Points on a hilly landscape, in no order, each with its height.
A ball rolls from a point to the lowest of its 2 nearest points, and stops where none of them is lower. Distance is the straight distance between rows; heights are no part of it.
(1039): [ 36 134 142 128  70 154  95 126 116 178 107 154 120 142 129 153  77 134
 173 109 146]  h=525
(107): [145 107 117 182 153 163 146  81 166 128 142 132 139 114 122 129 137 118
 125 121 184]  h=466
(1381): [147 173 148 118 142 146 129 117 132  73 175 110 113 131 112 143 168 151
 101 119 119]  h=512
(633): [146 119 130 132 148 114 140 134 100 179 114 184 163  83 144 116  72 126
 104 182 176]  h=482
(1159): [ 68 152 132 110 134 119  73 121  74 132 158 152 140 157 122 124 119 182
 153 130 162]  h=334
(867): [119 158 135 163 111 130 142  76 148 129 121 195 128 197 116  95 150 154
 108 107 125]  h=297
(393): [125 146 127 146 117 175 141 125 166  80 134 129  97 140 134 136 148 118
 106  88 137]  h=280
(1347): [142 151 145 101 132 143 145 131 105  55 148  82 116 132 138 126 178 130
 109 100 112]  h=503
(1666): [120 116 169 128 129 190 134 131 119  48 138 135 120 149 147 109 160 164
 115  85 108]  h=350
(467): [141 142 167 123 148 128 158  78 133  74 168 125 124 106 105 145 107 166
 104 128 150]  h=299
(2234): [128  48  95 130 128 165 140 124 195 178  80 126 140  78 154 143  84  94
 152 111  99]  h=440
(2485): [129 130 117  89 116  51 113 153  90 144 133 128 164 133 106  90 120 147
 149 145 116]  h=238
(1998): [148 120 157 209  80 176 110 107 179 143 141  85 106  96  90 184 110 146
 118 110 136]  h=458
(2106): [112 147 151 188  90 203 142 107 180 122 112 130  82 142 136 157 152  89
 119 126 136]  h=332
(247): [109 119 121 107 127  57  94  99  31  98 114  86 153 112 138 101 154 170
 145 149  98]  h=581
(2228): [153 129 118 102 162 135 137 196 140 101 125 113 134 127 137 108 170  95
 134 138 108]  h=446
(336): [ 80  97 126  81 158  81  69 118  75 138 133  90 123 144 107 129 144 162
 144 133 136]  h=307
(2121): [119 143 148 156  84 112 152 114 128 104 148 142 145 139 106 124  99 150
 117  95 140]  h=362
(1862): [167 170  97 121 122 106 151  56 102 173 135 109 105 128 117 164 123  92
  93 115 128]  h=370
(1362): [171 115 145 133 157  82 165 145 141 116 152 149 168  90 126  91 117 130
 141 183 147]  h=140
(397): [ 69 117 104 106 143 108  76  99  74 114 119  90 109 168 116 122 166 144
 118  96 137]  h=75
(2): [143 112 100 154 170 137 139 157 155 172 109 165 146 117 149 103 142  77
  97 155 171]  h=285
(1238): [160 140 141 126 150 123 180 152 138 112 129 143 152 112 111 118 138 111
 132 148 150]  h=456
(2371): [ 91 171 118 157 102 148 120 106 135 135  98 178 108 176 148 112 117 114
 108 112 163]  h=500
(1007): [143 157 134 174  82 143 156 106 154 156 135 116 101 130 126 169 129  91
 120 118 124]  h=296
(1046): [ 72  75 105 100 144 134  58 154  87 185  99 105  97 168 104 177 182 135
 149 119 105]  h=354
(2156): [153  82 141 216  86 160 156 126 190 160 121 135 141 129 149 128 127  82
 149 123 136]  h=247
(2528): [126 184  96 119 161 107 144  73 118 134 128 161  92 147 133 129 144  88
  85 144 160]  h=364
(101): [109 138 109 144  91 123 122 176 144 194  89 168 128 160 143 109 114  91
 126 120 105]  h=321
(2525): [117 174 107 120  98 149 142 144 164 120 100 121  75 157 147 140 167  77
 115  99 111]  h=386
(15): [117 113 100  77 153 125  82 138  42 142  75  89 130 111 150 124 134 174
 143 139  72]  h=578
(32): [ 88 113 123 113 141  53  86 104  83 168 143 136 147 140  80 133 114 163
 141 149 164]  h=308
(1567): [140 105 138 184  73 146 166 157 179 147 112 137 158 128 126 131 106 104
 153 108 129]  h=217
(424): [124 115 168 144 106 188 139 145 160  68 132 102 130 147 141 126 159 147
 138  79 105]  h=368
(1279): [162 142 115 192 136 191 117 117 181 145 141  98 101 105  96 157 152 122
 126 113 146]  h=485
(789): [114 169 109 141 103  97 137  99 146 125 146 136 139 174 115 125 147 119
 125  96 132]  h=212
(2429): [169 127 161 198 116 181 163  65 157 128 139 173 124 183 140 144 141 153
  98 116 156]  h=249
(1430): [123 114  92  88 135 105  95 159 138 187  92 161 153 135 149 166  86 146
 139 148  53]  h=219
(400): [152 132 191 176 150 163 142  60 165 122 171 159 140 114  96 143 129 202
 100 115 125]  h=304
(1241): [126 156 113 127 135 138 157 139 140 132 104 160 120 143 139 118 118  96
 102 126 141]  h=427
(1284): [152 160 154 142 148 163 140 140 170  95 174 141 123 131 100 153 162 150
 115 128 130]  h=520
(191): [119  56 105 159 139 162 134 154 193 167  88 127 134 102 139 113 105  90
 157 115 114]  h=449
(18): [122 155 125 122 124  69 149  92 111 125 149 144 138 128 114 122  93 139
 111 149 151]  h=509
(2430): [132  89 147 125 163 187 136 134 186  79 143 139 140 148 132  77 163 175
 162 101 116]  h=314
(447): [147 137 105 160 125 129 131 155 122 199  98 193 155 146 171  97 138  91
  96 141 169]  h=357
(1124): [173 153 123 178 128 138 170 140 174 153 145 139 162 121 109 143 150 108
 116 126 144]  h=413
(974): [112 130 136 143 101 150 127 119  81  69 102  81 140 131 180 100 160 152
 120  70  88]  h=291
(1067): [ 73 128  94  82 145 135  67 158 115 193 113 157  95 149 144 163 149 127
 158 121  92]  h=568
(998): [142  95 102 154 166 136 152  98 155 145 124 153 154 109 144 100 101 122
 107 160 196]  h=468
(162): [131 115 155 154  70 125 157 162 150 105 123 158 184 148 117  97  94 163
 133 103 142]  h=428
(475): [142  97 125 155 172 127 139 104 119 157 134 168 147  82 148 105  83 119
 100 190 203]  h=474
(1593): [149 147 120 109 145  44 123 134 107 119 148 124 143 152 117  82 161 138
 140 187 109]  h=209
(2020): [124  91 123 137 129 179 128  90 181 132 157  58  98  70 112 169 103 130
 145  84 124]  h=431
(110): [151 115 166 171  96 149 152 152 165  94 137 176 189 150 104 100 128 164
 140  97 116]  h=415
(853): [137 194 114 134 148  83 157  92 114 101 149 138  94 135 120 129 129  93
 102 153 139]  h=338
(94): [163 197  89 139 145 103 150  99 135 164 147 133 118 138 116 151 176  93
 107 123 126]  h=266
(564): [ 50  90 119 135 107  85  86 116 134 168 104 115  80 183  90 159 147 114
 121  88 126]  h=89
(1313): [114 121 140  90 143 135 102 143  13  96  91 105 114  98 159 110 130 165
 161 167 112]  h=185
(21): [172 108 123 177 114 159 150 106 159 170 131  93 131 109 113 171 111 114
 122 108 146]  h=400
(2442): [127 127 135  93 139 114 111 149  50  73 103  96 115 105 142  86 135 144
 130 170 115]  h=198
(1509): [158 125 118  93 169  79 138 147 116  95 149 128  82 107 126 118 127  88
 124 186 123]  h=232
(141): [138 100 153 140  97 162 138 113 171  99 161  68 144  85 111 150 111 188
 154  76 137]  h=412
(814): [150 122 127 116 169 154 146 103 154  92 175  84 118  81 102 144 135 140
 138 125 157]  h=472
(2265): [167 148 122 115 158 159 136 187 122  79 121  86 122 142 138 112 208 108
 139 124 102]  h=436
(994): [ 73 127 123 136  74 134  89 114 111 199  94 151 124 145 141 148  67 118
 147 115 122]  h=533
(1525): [113 122 126 106 109 165 144  97 153 107 122  81  75  96 126 185 107  90
 100  81 120]  h=358
(204): [ 92 128 118  91  90 119 117 133 114 158  97 142 111 137 134 140  97 112
 135 102 107]  h=419
(2259): [163 132 144 116 140 163 129 145 117  81 145  47 124 110 141 148 169 136
 122 100 107]  h=495
(2194): [ 51  80 132 158  86  87  87 127 141 141 127  93 115 198 112 128 174 116
 139  93 118]  h=170
(2377): [145 179 119 156 113 110 154  72 144 137 148 179 142 169 120 112 150 135
  96 124 156]  h=262
(2453): [164 138 125 195  61 150 147  92 136 151 130 130 105 157 148 151 130  91
 107 123 155]  h=320
(1547): [ 97 136 133 133  87 139 122 135  99  75 118 112 132 177 160  96 160 140
 125  84  89]  h=265
(871): [ 80  68 122 118 163 132  68 144  48 161  90 109 111 143 110 171 199 156
 157 118 107]  h=345
(736): [127 143 124  89 176 121 117 185  92 131 111 143 138 108 140 102 113 112
 126 167 134]  h=81
(245): [167 141  94 157 186 147 129  96 190 160 178 107 152  73 128 105 143 137
 161 151 155]  h=481
(2327): [147 176 135 154 107 147 154 154 167 133 143 157 136 169 113 125 178 128
 132 118 112]  h=379
(1566): [147  99 120 153 135 169 130 148 186 106 172  97 160 115 108 121 147 166
 171  98 125]  h=394
(1070): [120 106 107 106 115 130 132 142 163 170  79 145  99 135 148 165 106  73
 114 119  79]  h=324
(1453): [131 124 119  98 160  31 107 130  80 151 131 128 148 136 114  91 123 142
 157 188  98]  h=225
(2449): [166 108 129 149 118 128 164 112 147 152 121 127 145 111 120 149  86 112
 113 103 142]  h=391
(1113): [172 175 181 168 112 140 121 145 154 120 172 120 165 121  73 129 141 184
 118 114 112]  h=344
(1625): [154 108 114 123 125 131 151 163 167 164  97 127 131 124 133 149 117  91
 127 107  59]  h=305
(830): [129 167  88 118 129  84 147 101 128 181 126 140 128 151 114 135 144  88
 112 126 123]  h=226
(1498): [133 151  98 106 168 120 130 140 126 146 105 162 104 116 138 126 126  80
  83 148 160]  h=407
(423): [103 121 130 172  81 179 143 112 122 141  87 151 108 136 155 144  81  82
 105 115 157]  h=476
(699): [142 110 106  85 137 132 128 180 135 119  90 105 115 143 144 133 138  93
 123 111  68]  h=258
(522): [151  99 154 215  98 202 132 105 188 160 114 124 122 147 160 146 147  77
 152 142 150]  h=275
(1868): [163 102 113 103 117  96 165 164 158 165  96 130 163 105 126 150 101 116
 123 118  66]  h=282
(1589): [ 97 150 101 139 115  87 109 124 119 135 137 151 147 195 120 105 152 136
 128 111 150]  h=171
(1886): [127 164 167 126 126 128 158  75 130  72 164 155 124 146 125 116 109 167
  91 120 143]  h=323
(139): [100 147 141  95 128 150  92 132   4  80 135 116 115 103 145 111 123 166
 152 162 148]  h=167
(612): [154 110 130  86 134  85 141 167 127 159 100 142 174 112 126 123  91 122
 128 135  86]  h=268
(1668): [162 151 110 116 148  98 124 183  96 116 116 105 152 146 145  79 199 118
 141 140  81]  h=163
(1514): [153  95 112  71 103 102 124 133 110 127  87 101 165 113 144 152 104 145
 138 130  40]  h=246
(305): [119 109 115  85 127 160 143 142 128 123 102 111 116 106 134 148  82 101
 119 102 121]  h=395
(273): [132  95 129  53 165 115 126 150  83 109 109 115 123  87 131 129  98 131
 129 170  95]  h=199
(316): [ 94 123  91  71 176  55  78 112  84 164 122 136 108 141 111 148 117 147
 143 163 100]  h=292
(1582): [104 122 112 123 100 159 100 149 119 210  87 196 119 114 147 161  73 114
 128 131 108]  h=548
(1871): [131 120 153 201  97 181 115 137 203 141 138 100 121 102 112 165 129 119
 150 113 122]  h=467
(2115): [ 69 150 111 148  84 136 103 121 117 162 109 159 115 176 127 113 107 133
 132 105 146]  h=510
(1112): [181 152 122 157 107 148 172  71 119 148 138 118 114 124 120 168 119 114
  93 116 152]  h=328
(841): [171 115 121 140 176 141 139 153 179 121 171 101 150  88 115 126 149 136
 157 140 126]  h=441
(2261): [ 99 126  99  65 165 144  77 158  83 194 120 158 127 142 150 163 159 147
 177 138  81]  h=573
(175): [ 96 117 110  68 162 128  69 135  67 161  90 121 129 130 149 154 145 157
 169 155  64]  h=576
(1435): [ 98 139 131  74 138  96 102 118  57  98 143 131 105 107 132 129  83 142
 140 170 147]  h=591
(1510): [118 143 118  59 174 127  94 183  91 148 104 134 112 111 149 138 137 120
 126 163 101]  h=119
(3): [149 155 124 127 137 171 144 178 163  96 138 116 106 153 128 119 193 105
 126 116 120]  h=424
(1939): [121 127 105  95 106 136 115 174 158 159  79 121  88 149 158 132 136  74
 126 124  76]  h=290
(1811): [ 97 143 106  91 126 129  98 152 104 196 108 184 132 120 148 168  85 140
 136 119 106]  h=556
(1839): [119 142 104 176  76 130 132 130 146 178  91 167 118 164 152 112 114  76
 115 118 133]  h=348
(2033): [149 182 129 155 108 121 168  70 119 141 157 142 132 135 122 143 136 116
  80 123 155]  h=300
(916): [115 129  82  90 136 113  90 158 137 199  86 166 120 140 154 152 116 106
 116 140  74]  h=189
(1847): [141 116 129  85 109  80 138 147 103 147 120 139 183 114 116 103  83 159
 147 130 119]  h=252
(993): [177 113 108 194 122 160 136 108 161 175 141 123 127 130 154 144 146  88
 118 140 161]  h=383
(1875): [156 146 115 106 145  60 144 165 106 118 139 111 163 140 114 103 167 116
 139 139  97]  h=187
(325): [116 148 147 133  98 113 147  83 123  84 161 159 158 149 110 100 102 181
 101  99 142]  h=343
(2056): [112 152  93  76 166 111 103 159 111 175 102 164 121 117 144 142 128 112
 117 157  90]  h=152
(275): [ 83 139 135 131 105  86 107  92 102 117 147 154 145 165 111 101 108 182
 132 113 159]  h=361
(52): [165 119 108 166 115 129 151 146 152 197 100 163 161 127 153 120 120  80
  89 135 141]  h=336
(2369): [ 66  75 140 153 107  78  94 114 132 125 136 110 103 181  86 154 167 126
 114  85 147]  h=136
(1954): [134 170 105 100 129 104 129 167 132 119 117 130 148 169 130  79 161 121
 140 122 112]  h=82
(2042): [124 117 128 146 186 115 134 154 136 122 143 197 128 110 140  82 125 114
 102 189 178]  h=227
(765): [150 117 106 156 134 175 119  93 176 166 144  65 124  65 113 160 108 134
 165  98 132]  h=439
(1180): [114 165 114 103 135  79 124 134 110 109 139 143 144 155 118  93 155 137
 132 127 138]  h=127
(663): [141 111 163 131 120 152 104 115 160  91 179  55 156  64 100 150 123 210
 150 104 141]  h=420
(2044): [139 106 133 175 110 173 111  78 185 141 161  79 143  76 116 153 104 168
 161 100 149]  h=445
(119): [ 77 154 145 108  96 117  85 120  75 100 140 157 148 160 127  95 114 180
 136 110 153]  h=349
(487): [139 117 130 124 158 124 160 119 147  95 147 115 141 106 108 134 124 117
 127 125 162]  h=465
(1066): [125 159 128 109 152 104 116 147  70  62 128 119 115 142 150  80 150 140
 137 172 132]  h=216
(343): [136 164 179 160 116 157 154  80 168 114 139 209 116 178 120 113 162 151
 106  89 111]  h=317
(518): [130 118 115  80 145  96 107 118  45 112  86  83 146 107 135 101 145 157
 145 142  83]  h=580
(748): [118 157 103 119 126 148 133 184 151 115 104 137  93 162 144 103 191  88
 120 114 120]  h=408
(2140): [150 122 144 146  91 121 166 115 145 135 138 132 168 128 106 135  99 144
 138  87 140]  h=377
(2092): [108 172 153 119 151 104 105 152  85 108 166 187 123 117 128 104 100 158
 152 189 170]  h=616
(134): [ 69 151 110  78 128 116  83 106  64  96 122  99 108 152 142 105 133 143
 123 104 129]  h=110
(2113): [160 131  91 179 171 166 138  87 178 163 157 115 138 110 127 128 138 120
 158 129 161]  h=475
(694): [153 114 141  98 129 111 136 156  74  79 109  88 167 110 147 103 134 143
 140 134  96]  h=254
(2175): [ 91 158 155  83 138 115 132 108  95  63 151 143 103 116 125 109  97 143
  99 157 155]  h=600
(483): [141 142 105  71 148 111 122 147 104 109 112 103 114 132 131 134 140  97
 127 127  98]  h=233
(66): [122 153 165 108 132 108 114 189  75 117 156 174 150 113 144 102 114 152
 163 184 149]  h=620
(1376): [ 34 132 142 142  76 155  71 128 114 147 128 152  99 170 133 127 108 143
 155  95 141]  h=518
(1474): [116 175 106 109 173 116 123 110  96 159 115 180  96 140 141 127 113  94
 101 153 173]  h=388
(1940): [141 123 127  65 167  85 131 148  86 103 124 105 108 115 138 111 126 102
 118 170 106]  h=214
(791): [110 154 157 107 161 127 122  95 116  63 145 169  98 144 132  95 110 162
 102 165 156]  h=605
(2330): [ 77 157 129  75 135 146  80 133  34  99 128 111 127 135 148 110 126 171
 142 128 139]  h=142
(677): [139 153 112  92 149  40 142 131  99 120 155 124  80 119 121 110 124 106
 128 189  93]  h=253
(2520): [ 82 109 129 140  77 115  88 131 101 110 123 103 140 187 138  95 155 149
 138  83  97]  h=236
(918): [127 135 122 139 179 147 132 178 140 159 125 196 142 114 139  93 138  94
  86 158 179]  h=260
(83): [118 168 154 100 133 104 133  92  99  55 174 121 105 154 131 109 150 165
 114 147 120]  h=288
(1728): [113 136 110  82 152  30 120 101  75 117 162 108 108 125 115 112 111 127
 133 172 103]  h=269
(484): [150 126 103 157 135 126 153 188 165 175 108 167 138 119 148 102 154  78
 100 126 129]  h=311
(25): [ 98 156 141 110 152 106  87 178  60 150 157 161 134 124 145  98 140 145
 171 175 142]  h=623
(1660): [162 122 131 158 104 158 125 111 166 169 126  80 104  87 112 196 107  96
 111 109 114]  h=389
(738): [170  61 120  86 160 125 153 171 166 148 104 110 180  85 126 141 100 132
 147 134  98]  h=426
(2118): [142  67 137  81 174 125 112 174 102  99 112 103 124  72 149 114 113 135
 145 171 113]  h=186
(1747): [ 96 174 128 155  84 159 139 105 171 122 117 118  72 141 143 163 153  67
 114 115 120]  h=360
(1417): [ 88 134 109  74 147  86  81 120  39 127 147 107 113 123 138 118 108 152
 152 156 127]  h=588
(469): [160  93 127 113 169 119 161 161 158 120 130 124 146  98 117 107 143 129
 148 149 133]  h=448
(47): [163 155 193 171 146 154 118  97 171 105 188 126 131 111  83 144 139 198
  95 112 126]  h=318
(2202): [164  89 119 125 132 173 134 163 173 118 139  71 137  92 116 147 128 119
 165  99 110]  h=410
(1691): [116 120 111  81 117 150 120 170 100 131  95 126 110 132 139 135  89 127
 128 101 130]  h=406
(1384): [128  82 110  59 109 125 122 145 131 131  80 118 122 119 151 169  88 154
 125 112  47]  h=261
(949): [163 171 125 120 174  81 170  92 129 110 161 126 103  98  98 149 129 100
 117 166 135]  h=315
(2187): [113 133 150 101 137 105 126 127  88  97 143 143 118  93 124 111  74 140
 115 148 169]  h=595
(1800): [121 121 150 192  93 181 138 112 190 152  93 144 101 135 159 146 159  67
 124 146 148]  h=306
(2414): [152 100 129 133 138 159 127 144 167 105 161  50 149  86 109 131 133 160
 171 109 120]  h=402
(2180): [176 183 116 133 158  86 163 113 134 150 145 123 128 107 107 155 143  96
 105 157 127]  h=294
(197): [ 75  84 128 131 161 125  61 132  32 127 117  98 124 143 116 146 201 159
 136 129 144]  h=333
(2405): [137  91 140 151 159 110 153 142 147 116 149 168 168  93 130  78 102 152
 131 179 178]  h=169
(818): [121  82 103 129 151 164 120 183 194 142  88 131 127 104 143 102 133  78
 143 112 128]  h=459
(825): [101 103 162 136  52 119 137 138 125 113 111 145 180 143 131  96  73 151
 136  91 140]  h=438
(131): [137 147 144 173 114 185 149  81 168 117 133 177  95 178 133 129 155 134
 100 116 132]  h=286
(2141): [113 118 147 139 110 184 110 152 108  44 113  85 126 141 172  97 172 141
 131  88 113]  h=313
(1203): [185 147 133 175  94 171 150  74 142 145 137 151 116 185 163 142 150 102
  84 132 170]  h=347
(2025): [143 119 135  99 165 113 136 163 119 141 111 159 148  90 123 116  90 123
 122 146 150]  h=121
(1078): [145 148 170 111 150  98 147 128 106  51 159 126 119 128 133  89 141 160
 128 176 116]  h=267
(1064): [167 143 150 162 142 156 159 103 161 109 147 141 131 115  98 141 135 141
 111 122 146]  h=528
(2337): [108 121 132 130  70  97 138 150 162 151  88 121 126 155 129 133 103  77
 152 113  66]  h=263
(497): [104 162 144 126 157 116 116 110  95  94 149 195 102 128 127  99  96 144
 114 179 185]  h=610
(570): [149 153 137 131 119  66 159  78  96 140 128 168 150 109 131 125  69 135
 102 150 176]  h=499
(2511): [ 96 108 124  99 142  55  83 108  25 131 138 104 110 119 125 120 129 174
 163 191 127]  h=585
(1189): [176 144 180 162 147 130 134 118 154 114 168 133 173  97  79 139 131 194
 123 130 138]  h=331
(968): [147  64 138  99 174 118 135 186 128 108 114 113 155  81 142  81 113 145
 160 165 139]  h=172
(2410): [121 107 144 125 169 109 126 181 134 112 147 178 134  92 142  79  95 143
 132 193 174]  h=196
(984): [ 63 109 133 153  66  97 109 123 142 126 135 125 136 193 125 118 142 140
 149  88 123]  h=206
(964): [156  88 130  82 181 144 138 127 136  85 151  41 118  79 113 150 133 134
 153 129 121]  h=484
(1340): [ 98 119 151 155  35 136 151 113 140 116 116 133 148 127 125 129  58 127
 134  93 142]  h=450
(311): [148 152 111 125 108 109 128 159 122 111 123 104 142 164 139 107 180 104
 135 113  82]  h=128
(584): [ 73 149  95  87 127 154  87 143  95 189 116 163 105 144 134 154 107 120
 144 121 116]  h=562
(1955): [156 143 117 157 143 159 160 110 152 123 122 164 125 134 134 124 128  97
  92 124 165]  h=443
(755): [ 85 167 111 131 124  86 123  60 104 120 153 152 133 168 106 123 108 161
 111 120 170]  h=374
(202): [ 72 137 127 105 159  80  78 132  70 165 157 155 137 144 113 127 131 160
 162 153 165]  h=322
(2416): [152  96 155 137 134 153 144 173 150  80 138 125 166 136 132 106 155 159
 152 127 124]  h=289
(2134): [133 102 160 165 107 193 127 147 189  96 163 104 133 125 112 117 156 153
 164  91 110]  h=384
(230): [144 122 141  99 159 152 127 114 136  74 175  45 104  77 119 165 142 131
 118 125 129]  h=480
(726): [ 95 145 116 118  85 108 124 127 110 127 123 104 113 160 134 126 112 117
 121  83 107]  h=433
(722): [107 113 138 163  40 141 148  91 129 125 101 137 125 137 144 136  73  90
 112 113 152]  h=461
(2139): [131 153  99 143  90 114 156  90 144 174 117 124 112 149 127 155 134  88
 118 109 106]  h=264
(124): [156 107 127 134 180  88 173 153 147 123 146 146 131  81 123 101 120  97
 122 199 140]  h=168
(2197): [153 124 120 136 120  95 146 108 106 180 111 181 165 121 140 122  75 123
  99 151 173]  h=488
(374): [197 140 115 144 155 129 155 154 177 161 143 117 146  90 103 157 147  93
 121 130 133]  h=425
(1765): [173 122 117 219 108 190 108 128 189 180 125  94 113 113 113 157 159  94
 137 130 138]  h=479
(1411): [135  74 133 140 145 175 140 173 174  79 134 144 162 141 139  73 151 160
 163 118 141]  h=302
(433): [161 139 156 180 108 159 159 149 193 111 146 160 151 158 119 116 149 141
 134 104  99]  h=399
(425): [134 125 158 187  99 163 100  88 178 129 158  88 126  85  98 169  98 181
 112  92 150]  h=452
(1591): [ 99 177 100 127 145  82 117  76 107 133 140 154 117 167 116 118 124 112
  98 134 162]  h=385
(752): [113 170 129 130 100 147 140 115 156 109 151 128 101 165 119 128 155 127
 121  92 124]  h=250
(768): [147  50 118 111 144 133 140 148 189 175  86 131 164  77 141 151  79 122
 130 130 103]  h=432
(770): [177 177 144 176  98 143 130 143 160 133 162 135 144 151 101 140 159 153
 119 121 113]  h=359
(155): [175 146 121 125 124 118 172  76 126 168 115 129 127 117 125 177 115  77
  91 131 130]  h=351
(330): [166 114 109 189 140 167 170 140 176 162 124 139 130 121 137 133 147  91
 123 120 149]  h=397
(270): [139  98 140 100 146 127 129 182 133 111 120 138 159 100 126  89  92 158
 139 148 166]  h=153
(1297): [118 181 163 114 156 124 157  82 129  65 168 148 101 150 121 131 149 145
  96 142 138]  h=312
(1472): [145 163 154 111 112  56 167  76 115  98 176 137 136 121 106 117 125 138
 130 156 129]  h=517
(283): [116 142 147  83 111 102 134 125  95  74 134 109 146 125 127 107 106 155
 129 126 143]  h=259
(2515): [ 75 120 118 103 168 116  59 114  30 135 110 102 102 137 131 131 185 146
 158 149 122]  h=325
(1145): [113  94 143 142  99 172 137  99 166  92 153  65 116  89 129 155  98 141
 144  73 132]  h=421
(2355): [109 135 114  68 169  59  80 135  70 150 128 138 107 121 127 135 110 138
 161 209  92]  h=303
(2189): [147 109 155  79 130  79 146 133  89  82 130  91 146 100 121 110 115 145
 137 148 118]  h=241
(2533): [106 126 109  73 153  43 100  85  77 141 128 109 123 135  98 131 102 153
 139 162 102]  h=281
(743): [170  92 138 103 148 169 145 150 108  84 131  41 121  77 110 159 145 132
 137 110  96]  h=489
(888): [107 146 113 142 108 161 121 113 116 153  83 168  99 146 145 134  97  86
  97 119 170]  h=486
(10): [128  98 153 167  68 148 154 142 189 134 109 111 127 118 122 148 109  80
 143 106 109]  h=182
(1675): [ 84 120 122  93 122  63  97  98  77 139 133 112 142 142 101 126 110 163
 132 115 142]  h=295
(1973): [122 116 159 102 130 112 152 103 113  58 148 115 136 117 125 133 102 151
 107 128 165]  h=279
(1193): [122 115 176 132 148 192 136 152 145  64 133 151 142 172 135  78 158 165
 138 102 120]  h=329
(1788): [137 113  98 114 167 153 139 191 153 126  98 136 127 112 150 107 142  94
 122 120 131]  h=455
(1144): [137 116 133 116 124 142 138 171 111  67 125 101 152 137 143 100 153 143
 128 117 117]  h=270
(1185): [146 132 111 158  87 128 135 119 125 208  97 168 136 175 180 114 134  81
 101 133 148]  h=371
(1581): [172 108 120 170 111 193 144  88 153 155 139 123 120 169 157 146 143  83
 102 139 174]  h=369
(2435): [181 119 137 146 150 130 144 182 182 140 145  91 164 111 108 133 151 115
 142 121 113]  h=434
(1424): [ 98 127 154 144  91 179 153 109 162  80 142  95  76 129 132 156 133 116
 109  80 142]  h=309
(127): [139 108  98  62 121  95  97 163 111 154  87 138 162 121 152 147 103 161
 123 143  51]  h=235
(2480): [130 159 146 109 144  99 137 163 102  72 144 165 110 149 132  75 141 153
 126 166 136]  h=242
(2182): [ 74  83 115  83 179  94  59 120  51 138 121  96 117 137 105 160 162 156
 156 165 123]  h=316
(2112): [152 121 139 221 102 180  91 121 215 174 126  76 101  85 113 148 126 102
 151 131 126]  h=473
(1033): [107 108 119 123  86 144 114 123 119 181  73 166 129 118 157 153  56 113
 124 109 128]  h=540
(1637): [ 97 122 126 121 140  77  86 115  10 106 117  97 116  96 130  94 156 165
 173 178 106]  h=583
(271): [167 105 126 170 154 151 152  79 138 122 133 161 145 129 146 125 128 125
  98 137 188]  h=457
(2225): [140 140 145 143  92 169 131 114 161 125 140  74  85  93 105 193 119 103
 116  90 113]  h=376
(1630): [ 84 100 133 121 100 177 141 117 159  77 119  99  77 112 143 161  96  94
 119  82 132]  h=335
(2163): [153 143 178 192 127 172 157  55 149 135 160 161 140 142 113 152 140 171
  97 119 148]  h=283
(2278): [ 64 100 108 109 137 101  72 120 117 134 107  83  80 179  93 141 172 118
 117  99 131]  h=26
(1342): [132 131 141 153  51 126 156 120 158 144 110 122 137 136 127 154 106  87
 139 101  86]  h=222
(1761): [149  73 109 127 150 140 154 155 181 142 120  89 153  85 123 137 110 126
 163 109 102]  h=418
(771): [125 110 110 101 154 151 158 113 149 116 110 103  88 105 117 168 106  80
 101 102 138]  h=378
(2279): [121 112 100 144  70  95 131 158 152 186  80 155 138 143 139 129 111  84
 137 125  71]  h=293

Where does a ball stop that starts at each point below?
(1284) | (830)
(66) | (2429)
(1582) | (2429)
(1788) | (10)
(1297) | (2278)
(245) | (830)
(818) | (2189)
(663) | (2189)
(204) | (1954)
(21) | (1954)

Call two points neighbours if one is among the 2 nearest of the other. Go from one point of each pair to the other, from neighbour to neighbour, staying as low as possible. Name the highest point that can't be avoided.
(1362), (1675) | (469)
(2429), (2189) | (1067)
(736), (1362) | (818)
(2377), (2429) | (343)
(2278), (141) | (663)
(1954), (2189) | (21)
(830), (1675) | (1591)
(2278), (2189) | (1886)
(736), (1954) | (2355)
(10), (1362) | (1185)
